Each row is a point on a landscape with many valleys, with its height.
From any point a ball takes the steepest step (drop divided by distance) to one of its 2 nearest points. It stops when none of these is lower. Distance is the straight distance between rows; heights are no part of it.
j_819 height 1.42: [  1  -1 -22  -1  23 -21  13  20  -2  -7   5 -28  12  16   3  -9  31  39
   2  30]
j_860 height 2.49: [ 21 -13  10 -20  -4 -22  -4   1 -20   5  19 -19  20   2  25  -9  -6   1
 -24  -4]
j_382 height 4.86: [-41 -14 -20  -3  28 -27  -3   5  -8  18 -19   0  15   1  -7  -8  -2  17
  17  33]
j_59 height 5.32: [ -4  15  15 -10   4   0  12 -41   9 -27 -14 -15 -31  -5 -15   9   5 -29
  -5 -36]
j_680 height 1.93: [ 21 -30  -3  19 -10 -20  -5  19  -6  24  27 -10  28  14  17 -12  -1  12
 -15 -14]
j_788 height 2.52: [-33  11  10   9   5   9  -7  36  22  21 -19   2  -5  -6  -4   3  14  24
  13 -20]
j_127 height 6.08: [-15  14  -4  -9  -1   3  27  17  24   0 -10  22   9 -10  -8  19   5 -13
  20  12]
j_730 height 6.25: [ -4  11  -4  -8 -14  20   7  27  10   4  -7  17  19  21  -2  25  -3   0
  16   9]
j_331 height 3.84: [ 13   9  -2 -20  -9  -6 -23 -26 -10 -23 -17 -16   1  21 -12  19 -32 -27
  -8 -23]
j_486 height 5.25: [ 42  -4  -2  -2  -4  14 -16 -27 -35  39   6 -19   0  14   1  -9  -3 -37
  15 -11]
j_681 height 1.90: [-11   6  12   0 -34   1  -5  -1   7  -2  15   7   5  -2  -3  -4 -12  16
  -7   7]
j_364 height 1.03: [ -9 -19 -11  19  17 -15   5  13   7  16  -3 -23  26  34   9  -5  18  43
   9  15]
j_424 height 3.32: [ 27   2  24 -14  -3 -25  -4 -40  -2  25 -10 -20  26  18   7   1 -12 -24
  -2   4]
j_887 height 5.60: [  6   5  29  -1  -2   1  16 -13  11 -23 -13  -7 -27 -33 -20  21   7 -33
   4 -23]
j_401 height 1.40: [ -3  18 -25  23  -1  -6  11  16  12   4 -10 -16  21  -7   3 -20  30  25
  13  23]
j_187 height 3.23: [  7  12   9  -4  -6  -8 -18 -13   4 -10 -11   8   9  15   1  10 -25 -13
 -16 -15]
j_388 height 1.58: [  7   0 -22   9   7  -8  14  -3  15   8 -13   0  15   6  11 -13  10  15
  -8  22]
j_182 height 4.41: [ 19 -13  -3 -28  -4   0  -4 -42 -23 -17  -2 -21 -11  26  -6  21 -16 -22
 -15 -27]
j_450 height 2.94: [-11  13   9   1  -2  -7   6 -12  24   0  -5  12 -16 -24 -15  -5  -4  10
 -14  -9]
j_675 height 6.09: [ 11 -23 -14 -24 -11   1  11  25 -24  -1   4 -10   5   5  13   1   4  19
 -14  26]
j_851 height 1.48: [ 11 -11   0  17   4  -5 -17  19   3   9  21 -12  18  24  23  -7   7  34
  -5   8]
j_981 height 0.96: [-10  -9  16 -24 -46 -18 -16   2 -18  -7  10   0  14  -6   0  -5 -19  17
 -21   6]
j_260 height 5.82: [-13 -19 -18   5  22   9  -3  15 -21  -9   5  -5 -28  -3  17 -10   9  24
 -16  24]
j_812 height 2.93: [ 10  -1  23 -17   5  -9  -7   2 -15 -18  18 -22  -3   5  29  -7   6  11
 -22   6]
j_622 height 5.24: [-18   2  -9  24  32 -15   1  20  10   6  11  -8  -7 -23  -6 -10  25  23
  17  14]
j_496 height 3.97: [ -2  15   1 -10 -25  20   2 -22  -4 -27   9  -3 -28 -18 -28   7 -18 -22
   9  -8]
j_637 height 5.84: [ -5  10  19  -2  -2   4  35   3  15 -19  -5   7 -10 -22  -1  18  14 -34
  13  -3]
j_290 height 2.20: [-14  21   6 -13   6   0   6  25  27   8   1   0   5 -13  -1   5  19  24
   5   0]
j_942 height 7.20: [ -1   4  -5  10 -24  10   1  -4   8 -25 -25  24   2  21  -1 -12   4 -19
 -15 -43]
j_743 height 6.58: [-13 -15 -22   7   4  26  13  11  -4   6  25  14 -11   4   0  -3  10  19
  13   6]
j_344 height 2.47: [ -8  13  -2  11 -21   7  -3 -12  26  12   1  17   2   0  -9 -18  -8  23
 -12  -9]
j_880 height 7.34: [  5  27  -1  -2   0   9   0  -8  21  -7 -10  15   0   9   6 -16  14   0
 -16 -47]
j_193 height 5.79: [ 24  14  23  15  -9  14 -19 -12 -16  -1  13 -12  11  13  15  -2  -6 -26
  19  11]
j_321 height 4.42: [ 16  19  -6 -22 -20  34   7 -29  -7 -13   8  -6 -10   4 -14   7  -9 -15
   1  -8]
j_892 height 0.99: [  1   0 -15  -8 -12   7   6 -17  -2  -3 -22  14  -7 -10  -2  -4 -21  -3
 -24  20]
j_790 height 3.81: [  9  14  33  11  -4  18   0  -1  -1 -24   3 -21 -21  -2  16   3   4 -10
  -5   6]
j_466 height 2.78: [-27   4  11  15 -11   8  -1  30  15  -3 -30  10  -9  -3   0  12   5   3
   2  -2]
j_998 height 1.00: [ 21 -17 -34  -6  17 -20  16  12  -2  16  -8 -18  26  15   1  -5  10  28
 -10  30]
j_573 height 1.80: [  1  33  -1  -1  16 -17  14  23  24  -2  -9 -22  10 -18   0 -16  30  20
   6  23]
j_924 height 3.11: [-26  -2   5  15 -34  12  11  17  19 -16 -29  23 -14  -5 -28  14  -4 -11
   9 -20]
j_244 height 4.92: [ -1  -3  12 -20 -10   0  12 -56  -9 -20  -3 -19 -22  11  -6  11  -5 -25
  -3 -18]
j_676 height 3.53: [ -7  10  -6  -1 -24  17  10   2   9 -34  -8  11 -19  -6 -21  15  -9 -23
   2 -22]
j_381 height 1.88: [ -7  -3 -12  11  11  -1  19  -8   3  -6 -19  18 -14 -17  -1   0  -9 -15
  -6  35]
j_780 height 4.67: [-16 -15  -4  -2   0  19  -7  24  16  18   5  17 -19 -29 -41  17   7  18
  26 -33]
j_75 height 5.11: [-21 -21   1  30  32  -2  -2  25  -3  18  18 -16 -13 -23 -25  -6  18  23
  45  12]
j_219 height 1.91: [ 22 -16 -11   5  -6   1   8   0   0   9 -13   5  15  15  11   0 -14   2
 -20  15]
j_546 height 6.29: [  5   4   6  15  11   7   3   3  18   4  26  17 -10   1 -20  13 -16   8
  13  33]
j_410 height 3.95: [ 16  13  19   4  22 -17  -4 -45   0   4  -6 -13   0  10  15  -8  -5 -19
  -4  10]
j_948 height 3.39: [ -2  25  19 -11   3 -10  -3 -16  20 -10  -6   4  -7  -7 -15  17 -16  -7
  -7   2]
j_915 height 5.51: [ 26  12   8  10  -1   9 -21 -35 -23  24   6 -24   7   8  16 -24  10 -27
  26   5]
j_464 height 7.55: [ 19  13 -13  -5 -13  16 -35   5  -8  -1  13  15  10  18   1 -10 -15   3
 -15 -45]
j_24 height 2.60: [ 31  -7  17  -1 -10 -15 -10  -7   2  10 -15  -9  22  24   8  10 -28 -12
 -23  -3]
j_48 height 6.44: [-15 -14  -9  17  20  10  16  12  10  11  22   5 -14  -2 -22   6   3  24
  22  35]
j_669 height 6.89: [-17 -18 -18  -2 -26  -1   4  12  -3   4 -14  33  25  19   6  -3   3 -10
  -1 -28]
j_943 height 4.59: [-19  -2 -18  -8  17 -39  -6   1  -7   2  10  11  16  -7  -1  -7  -7   7
   5  39]
j_458 height 7.69: [ 21   7   6  -5 -11  -7 -36  -5 -13   8  19  13  27  20   1  -4 -21 -22
  -4 -41]
j_560 height 4.34: [  0 -14  25  20   7  -1   0  27  10  -7  -1  11 -26 -39 -17  27   7 -13
  19  -6]
j_545 height 5.43: [-16   3  -6  19  25  -9  -2   7   9  -3  11  18  -7  -3  11  -1   6   1
   2   5]
j_783 height 6.73: [-18 -27 -25  -1 -10  14  18   8  -6   7  -4  19  10  19   9   4   5   5
   5   2]
j_815 height 4.88: [ 32  12  -5 -22  -9  34  -2 -31 -23  12  -9 -16  -2  17  -2   6   0 -32
  15  -3]
j_754 height 1.89: [  6 -17   8 -18 -35 -31  -7  10 -11  16  13  -5  34  -3  13  -7 -13  10
 -25 -15]
j_352 height 5.15: [-19   1   2  18  -2  -6  10  -8  -8 -17  19  12  -8 -27  23 -22  17 -17
   3 -11]
j_269 height 6.07: [ 17  14  12  17   3   8 -23   2  -4  -2  24   6   3   5   3   2 -24  -4
   7  32]
j_796 height 4.83: [-35 -14   3   3  22  35  -8  20  -1  27  -2  -1 -23  -9 -31   4  -8  26
  26 -24]
j_474 height 5.06: [-23 -25 -25  -2  18 -20 -14   6  -9  30 -24   8  23  13   8  -6 -10  18
  -7  11]
j_623 height 4.40: [ 16  -1   3   0  -2 -12   1 -39  -3   1 -12  -3   6  -1  20 -20  -7 -15
 -23  -3]
j_166 height 4.21: [  4   9   6 -33  13 -32   4  -9 -13  -9   9   0   6  -8   2  -3 -12  -7
  -5  41]
j_973 height 4.50: [ 11  -9   7  10   5   6  -4  21  14  10   9  24 -17 -44 -26  20  16  -7
  26 -29]
j_276 height 4.77: [  8 -10 -13  17   6 -13   6 -20 -11  -9   3   3   9  -7  31 -23   9 -15
 -10   1]
j_403 height 3.83: [  9  22  14 -27  16 -11  14 -14   7  -8  -2  -4 -10 -16 -15   9 -12 -11
   2  35]
j_568 height 7.44: [ -7  21  -6  -4  -9  23 -16  10   2  -9   9  10  -6  -4   8  -7   5  13
 -14 -33]
j_117 height 4.98: [-30 -19  -2   8  43  12   0  19   4  32  12   0 -10 -15 -30   9   1  18
  42   0]
j_307 height 7.04: [ 10  -6 -13   7 -29  14   2   9 -13  -3 -12  25  21  13  12 -15   8 -31
  -3 -31]
j_162 height 3.38: [  7  12  24 -14  -4   9 -18  -9 -26 -17   7 -29  -7   3  29   0   9 -15
  -7 -15]
j_92 height 4.12: [  6  -1  21  20  15   5   9  19  10 -14  -1  -4 -34 -23   3  10   7  -1
  -5  12]
j_295 height 5.94: [-14 -26 -20 -19  14   4  12  22 -20  -4   6 -20 -13  10  18 -11  25  39
 -11  14]
j_487 height 5.64: [ -5 -13 -17   9  19   6 -10   6  -8  -7   2  17 -15  10  14   7  -9   5
 -16   6]

Call two points neighbours if one is among the 2 nearest of the other. Go from one point of each pair to the other, from neighbour to neighbour, staying as low as possible. Name the highest point that can't be avoided.
j_998, j_892: j_219
j_364, j_401: j_388
j_364, j_998: j_819

Where does a ball stop that starts at each point below?
j_295: j_981
j_117: j_981
j_942: j_401
j_382: j_981
j_546: j_401
j_790: j_981
j_321: j_401
